Each row is a point on a landscape with many peaks, with its height.
From any point a climber takes the steepest step (rise divided by distance) to one of its 2 nearest points. It stops when none of these is higher. Distance is the straight distance between rows; heights are no part of it.
Z510 height 259: [100  79 108 130  94  89 146 108 116 172 131 148 102 104 141 136 208 104
 134 138 157  78 142  99 123 122  91 106 148  96]
Z675 height 700: [154 107 139 112 140 124 113 196 140 156 160 124 122 119  99 107 143  95
 119 107 115  89 112 110 110 183 119 146 171 101]
Z856 height 381: [140 126  94 126  74  89 160  78 137 121 121 133 112 149 145 160 136 128
 139 140 114 151  93  85 131 127  71 161  92  94]
Z761 height 722: [104 125 130 110 156 138 152 129 162  68 132 144 165 164 154 115  90 183
 130 142 104  90 158 139 126 191 132 123  63 165]
Z749 height 288: [ 91  75 137 130 145  83 107 109 107 143 115 102 113 108 131 112 121 214
  91 163 140 108 164  96 173 133 150 115 100 135]
Z930 height 310: [115 148 132 175 147 136 109 120 112 182 129 160 119 124 117 157 106 151
 114 153 106  72 132 151  93 138 194 104 112 130]
Z550 height 750: [133 143 192  96 145 135 159 131 169 132 135 134 126 122 173 116 157 164
 166 139 144 163 177 130 120 140 124  44 105 112]
Z873 height 852: [ 98 109 123 180 110 129 165 104 132 134 113 145 104 133 164 134 154 129
 125 138 150 150  99 145 138 102 104  98 164 147]
Z343 height 299: [ 81 104 103 112 113 112 152 111 171 131 155 148 123 128 199 113 135 167
 114 162 141  94 122 116 139 180 104 115 109 126]
Z372 height 60: [149 138 100  78 123 135 101 168 157  90 159 116 135 175 126  78 144 143
 113 113 144 103  84  84 118 150  93 166 147 116]
Z160 height 190: [121  74 149 203 153 113 159 142  77 134 113 126 118  66  80 113 135  86
 117 138 133 165 151 124 129 116 137 142 222 122]
Z648 height 475: [160 140 119 113 124 110 115 146 144 134  91 115 128 193 100 138 114 137
 114 123  81  73  70 129 137 137 137 162 118 135]
Z338 height 329: [125 169  96 163 100 156 120  99 129 148 143 138 119 111 135 158  67  94
 112 138 130 181  87 168 136 134 149 144 117 127]
Z757 height 280: [123 171 130 200 104 126 119  96  97 148 138 153 134  98 113 144 102  91
 122 148 127 215 110 162 138  69 152 143 149 109]
Z155 height 568: [150 121 146 161 129 117  87 110  84 162 142  85  83  91  92 113  98 158
  86 135 170 204 127 100 144 116 127 140 136  89]
Z864 height 345: [140  68 139 147 162  95 102 119 120 170  89  97  96 101 101 123  93 188
  97 150  99  71 162 104 174 154 187 156  89 113]
Z684 height 669: [113 123 117  95 144 189 156  70 145 107 143 100 132 162 181 132  86 166
 141 160 175 149 129 161  96 138 116 106 108 162]
Z531 height 354: [120  95 128 166 150 159 131 156 118 113 112 134 132 137 133  97  72 201
 132 145  85 136 129 145  94 175 105 147 107 153]
Z939 height 340: [128 130 116 108  71 135 152  91 160 138 169 171 104 132 162 149 174  94
 151 123 155 136 112 107 118 130  49 123 114 106]
Z7 height 371: [103 128 106 152 114  89 152  66  90 166  93 138 104 141 118 173 145 131
 140 158 116 107 138  95 165 114 183  85  55 131]
Z246 height 432: [132 154  80 110 141 162 122  95 133 150 136 112 164 143 161 170 104  66
 155 111 115  93 129 175 100 125 186 146 117 133]
Z291 height 546: [149 126 101 129 130 194 124  87 120 134 111 102 119 168 101 143  12 118
 105 162 127 150  89 200 105 151 139 155 121 165]
Z532 height 257: [133 121 128 139 136 120 169 145 134 148 111 161 152 143 124 168 133  85
 152 119  69  56 112 162  86 154 147 133 150 143]
Z828 height 402: [113 158  86 109 137 162 139  52 101 129 131 132 128 167 124 168  70 119
 141 153 127  93 128 141 113 157 186 120  54 168]
Z53 height 232: [148 117 115 110 154 156 180 111 198 113 109 102 127 175 176 109  97 126
 153 155 123  96 118 145 126 202 118 156 111 110]
Z56 height 430: [127 117 118 131 118  92  95 113 133 156  88 132 122 111 111 160  93 187
  99 120  77  98 138 123 164 109 177 165  68 126]
Z280 height 744: [125 124 105 164 108 141 157  88 141 159  81 134  96 151 153 155  99 145
 118 139 117 137  77 177 112 109 101 142 140 149]
Z457 height 223: [141 127 165 188 153 115 125 159  91 166 106 137 136  93  76 132 126 102
 101 138 115 143 123 155 130  95 178 151 215 107]
Z22 height 497: [154  83 150 110 145 125 154 182 151  79  94 105 152 119 149  98 144  98
 165  71 118 180 129 120 146 149  64 157 173 106]
Z842 height 382: [135 146  82 112 106 163 140 100 162 115 143 105 140 137 178 140  70  82
 127 105 134 152  86 165 141 162 123 163 130 122]
Z276 height 359: [141 148 144 143 149 171 114 162 138 106  84 133 164 157 120 117 101 144
 134  93 122 163 107 207 117  64 138 140 174 156]
Z762 height 439: [164 112 110 117 128 138 152 137 163  95 107  92 142 142 172 115  98  85
 167 106 108 166  89 136 145 166  80 183 137 102]
Z418 height 348: [ 90  99 138 115 126  92 121 140 130 126 148 130 121 121 127  98 162 193
  87 146 153 113 141  95 143 142 105  90 123 122]
Z256 height 837: [113 151 165  73 155 148 154 131 186 114 146 132 148 152 170 123 111 191
 143 136 133 134 157 149 120 162 144  65  88 153]
Z849 height 243: [126 171 135 178 117 156 132 125 119 113 168 170 159  92 139 135 116 110
 144 119 139 205 141 157  99  89 132 136 168 116]
Z123 height 560: [175 118 116 137 102  88 127  86 133 130  70  91 120 132 111 162  87 125
 134 119  81 153 126 123 184 103 125 193  62  95]
Z734 height 616: [153 144 129  84 123 114 107 120 129 116 154  70 140 102 139 128 163  74
 152  93 150 134 160  96 137 101 152 149 121  95]
Z758 height 254: [ 81 105 140 176 113  89 140 116 107 123 140 170 143  72 134 148 144 163
 100 115 116 152 151 113 162 121 149 107 139 151]
Z344 height 230: [129  93 133 137 134 143 164 151 155 100 120 134 154 117 164 118 154  77
 178 119  91  90 160 146 117 162 126 108 136 146]
Z964 height 287: [137 133 141 187 120 110 161 124 101 129 112 156 122 148  82 163 140  77
 148 136  80 102 117 131 116 134 145 117 130 155]
Z186 height 212: [140 176 121 159 106 149 132 143 145 127 141 180 170 107 133 156  96  87
 122 105 132 206  90 194  88  83  79 171 181 104]
Z662 height 467: [127 147  92 129 133 189 106  94 109 141 154 110  97 161 103 136  62 120
 109 167 140 108  89 149 105 169 164 133  95 157]
Z370 height 540: [138 164 120  97 136 131  92 107 111 121 160  80 130 128 147 123 148 119
 165 139 135 111 164 104 141 105 181 107  84 144]
Z710 height 541: [152 121 128 169 124 159  95 135 140 149  77 133 108 121 118 109  43 169
  93 132 103 197 105 195 160  91 142 150 131 141]
Z136 height 431: [117 123 147  40 135 107 115 135 133 106 155  84 116 117 162  71 211 133
 138 151 215 120 182  65 149 103  97  92 133 114]
Z39 height 208: [113 130 173 150 114  87 139 135 113 121 154 176 139  60  81 141 161 144
  84 101 156 178 160 115 130  84 136 115 185 114]
Z352 height 160: [131 118 143 172 125 110 141 119  70  97 124 123 111  79  68 110 159  67
 110 107 179 197 132 115 137  73 105 147 211 124]
Z202 height 146: [154 120 167  63 131 125 132 167 114  75 137 121 135  80  84 101 190 107
 141  62 183 178 205  87 106  89  58 124 159 103]
Z952 height 419: [105 115 150  99 139 110 102 132 110 113 124  94  95 134 126  88 209 138
 116 129 193 113 158  88 130  68 111  80 161 133]
Z545 height 626: [127  96 140 145 144 107 129 153  94  95 149 115 160  76 112 128 159 123
 142  95 108 130 187 109 123 124 129 150 142 135]
Z522 height 194: [143 112 144 145 106  98 137 126 107 126 116 124 104 127  90 126 177  86
 126 104 149 141 102 100 120 103  69 142 167 119]
Z19 height 639: [ 97 162 132 104 150 118 121 124 150  97 172 164 153 118 146 147 105 154
 130 114 102  79 157 115 125 182 159 106  47 147]
Z543 height 685: [161 128 106 129 110  88  95 117 110 118 102  88 157 103 130 167 109  98
 131  92  91 148 118 134 159 103 128 198 117  96]
Z791 height 482: [127 142  79 107 149 133 107 117 117 165 150  88 144 126 166 134 166  80
 159 130 129  60 140 121 124 111 200 123 112 117]
Z707 height 557: [149 110 153 134 156 134 129 199 131 103 118 123 179  98 128 110 132 126
 154  74  96 155 145 150 114 128 118 146 168 124]
Z829 height 547: [114 167 163 101 115  98 155  74 124 171 140 135  98 117 162 148 140 151
 135 180 152 162 106  87 195 141 158  42  88 158]
Z266 height 303: [ 80  81 130 186 148 137 128 141 109  92 138 144 148  96 136 103 105 183
 125 132 115 151 152 116 151 158 128 114 111 165]
Z95 height 272: [126 120 105 177 139 115 105  96  63 167 145 113 117  88  99 144 123 103
 139 145 110 112 141  93 121 140 174 151 101 108]
Z958 height 398: [102 134 134  68 117 139 113 167 154 113 191 156 119 151 141  81 174 153
 121 150 178  99 144  99 112 153 100  66 115 146]
Z899 height 633: [154 122 176 101 144 160 133 226 146 138 143 161 132 127  91  83 177 120
 130  90 128 124 148 119  88 157 102  89 171 110]
Z288 height 588: [130  92 169 117 144 142 136 220 120  94 129 119 133 109  90  68 195  97
 136 107 139 126 196 112 110 162 120  77 176 137]
Z347 height 400: [137 146 139 142 149 170 112 125 131 134 144 144 117 145 111 129  45 189
 120 152  89 121 136 149  71 182 133 130  67 135]
Z222 height 284: [107  99  95 108 105 114 160 132 144 173 124 172 123 154 155 145 205  78
 148 136 125  28 123 129 115 122 109 106 148 117]
Z629 height 532: [109 114 145 156 155 152 114 188  96  89 131 118 135 131  94  78 168 131
 115 110 132 138 160 131 133 125 166  89 176 170]
Z262 height 459: [159 140 129 148 135  91  69 104  92 188  86  62  85  98  73 145  84 138
  90 141 135 169 123 131 141  62 137 186 137  77]
Z335 height 474: [101 101 172 134 155 134 126 164  91 115 132  90 108 105 107  66 191 148
 117 146 181 165 190 123 141  99 149  48 179 148]
Z837 height 336: [122 140  82 164 126 131 130  89  78 130 104 156 128 162  81 175 100 100
 146 136  72  86 120 141 139 124 193 142  76 169]
Z613 height 645: [121 122 117 173 126 185 147 122 138 140  96 146 116 146 126 130  51 153
  97 144 120 161  92 211 111 131 131 137 161 167]
Z238 height 388: [150 162 125 126 135 139 104 141 139 144  72 117 152 165 120 157  94 141
 116 102  87 112  84 186 113  68 133 167 142 141]
Z759 height 437: [ 95 154 126  44 112 101 123 124 147  93 178 144 132 153 163  98 200 135
 149 189 166  78 155 101 135 128 126  47  83 163]
Z835 height 204: [111  87  97 145 151 126 129 130 123 116 126 121 147 134 161 115 125 132
 165 149  87  54 137 122 105 172 125 149 105 150]
Z285 height 269: [141 148 122 203 134 133 119 126 103 176 102 158 118 129 102 144  98 131
 102 167  93 114  97 169 100 105 178 161 157 131]
Z395 height 311: [121 130  93  91 102 130 139  98 158 136 117 156 124 163 169 147 200  90
 153 104 152  76 101 117 109  88  78 132 142 120]
Z884 height 681: [146 122 147 119 135 107 109 124 138 177 151  74  87 106 137 114 124 159
  92 136 169 131 122  90 148 152 139 128 140  64]
Z503 height 142: [135 121 122 156 123 136 133 185 123 125 109 147 145 138 115 126 119  90
 122 113 100 144  51 169 123 117 104 166 201 149]
Z388 height 6: [151 168  87  91 122 170  90 146 117  95 144  91 169 180  97 132  65  92
 124 110 114 155  78 175 108 117 105 176 132 156]
Z58 height 87: [152 139 144  71 122 123 100 185 157 106 125 145 143 155 103 115 170 130
 119  70 138 107  90 100 109 114  51 167 157 100]
Z989 height 116: [148 147 152  70 129 105 102 150 148  70 118 121 140 117 102 125 186 131
 128  51 162 142 137  77 126  66  57 151 145  94]
Z945 height 443: [143 130 122 142 147 185  80 163 152 124 106 123 161 143 116 100  46 161
  99 102 114 162 114 197 169 115 180 140 141 158]
Z292 height 173: [127 136 172  97 115 113 130 163 126 110 152 180 138  81  84 117 184 157
 101  65 178 187 175  94 107  87  74  98 176 103]
Z200 height 652: [130 160 184 129 133 135 156  87 134 134 124 122 112 131 150 140 126 149
 157 149 138 184 137 139 171 106 157  49  95 157]
Z608 height 801: [148 147 138 140 110 129  92 157 144 171 144 114 109 123 117 126  99 130
  96 126 118 132  86 129 119 156 126 141 143  87]
Z59 height 686: [132 113 116 112 116 123 117 147 112 114 178 126 133  87 132 123 183  81
 163 116 130  95 182  86  99 133 108 135 130 120]
Z82 height 558: [119 154  91 111 111 112 117 126 139 123 146 145 131 166 122 156 106 119
 108 123  91  62  99 106 130 177 152 144  80 137]
Z961 height 754: [ 99 108 121 116 124 171 173 107 156  97 138 124 130 140 201 105 140 129
 157 136 166 153 136 144 130 130 103  82 144 159]
Z895 height 264: [132 107 132  98 130 122 165 130 205 106 111 128 123 167 190  96 138 169
 135 157 150 101 125 125 147 175  81 133 127  86]
Z783 height 178: [140 160 144 145 121 135 130 189 127 118  99 182 148 125  91 140 120  80
 127 102 129 190  50 162  97  69  50 171 206 111]
Z994 height 319: [ 68 135  91 168 134 115 133  79  51 145 142 154 134 101 137 171 141 132
 151 165 114 103 155 101 138 119 182 109  70 149]
Z995 height 480: [134 150 134  54 125 115 122 120 148 104 160  91 125 136 170 105 199 106
 161 163 161  86 178  73 134 131 144  90  95 123]
Z910 height 353: [107 144 139 142 149 145 110 110 129 167 114 165 103 126 138 157  57 195
 112 166  98  95 146 150 112 157 182 104  52 150]
Z147 height 449: [138 117 132 121  94  67 164  97 160 112 103 131 127 124 141 162 121 147
 121 121  94 128 133  83 182 162 121 159  70  98]
Z680 height 34: [144 170 104  91 111 169  95 144 152  99 154 100 126 197 118 102 101 107
 109 114 150 145  57 129 119 138  84 152 137 130]
Z189 height 225: [151 107 124 127 107  73 142  99  86 163 112 109  93 135  80 156 180  85
 137 127 136  93 130  70 113 114  97 141 136  92]
Z137 height 448: [118 156 140  99 134 104 133  78 128 159 127 137 103 141 142 148 118 169
 133 174 124  94 136  90 184 157 183  77  46 137]

Where does a climber stop that starts at each point below?
Z680: Z347
Z757: Z59
Z95: Z256
Z964: Z873
Z522: Z543
Z503: Z873
Z952: Z608
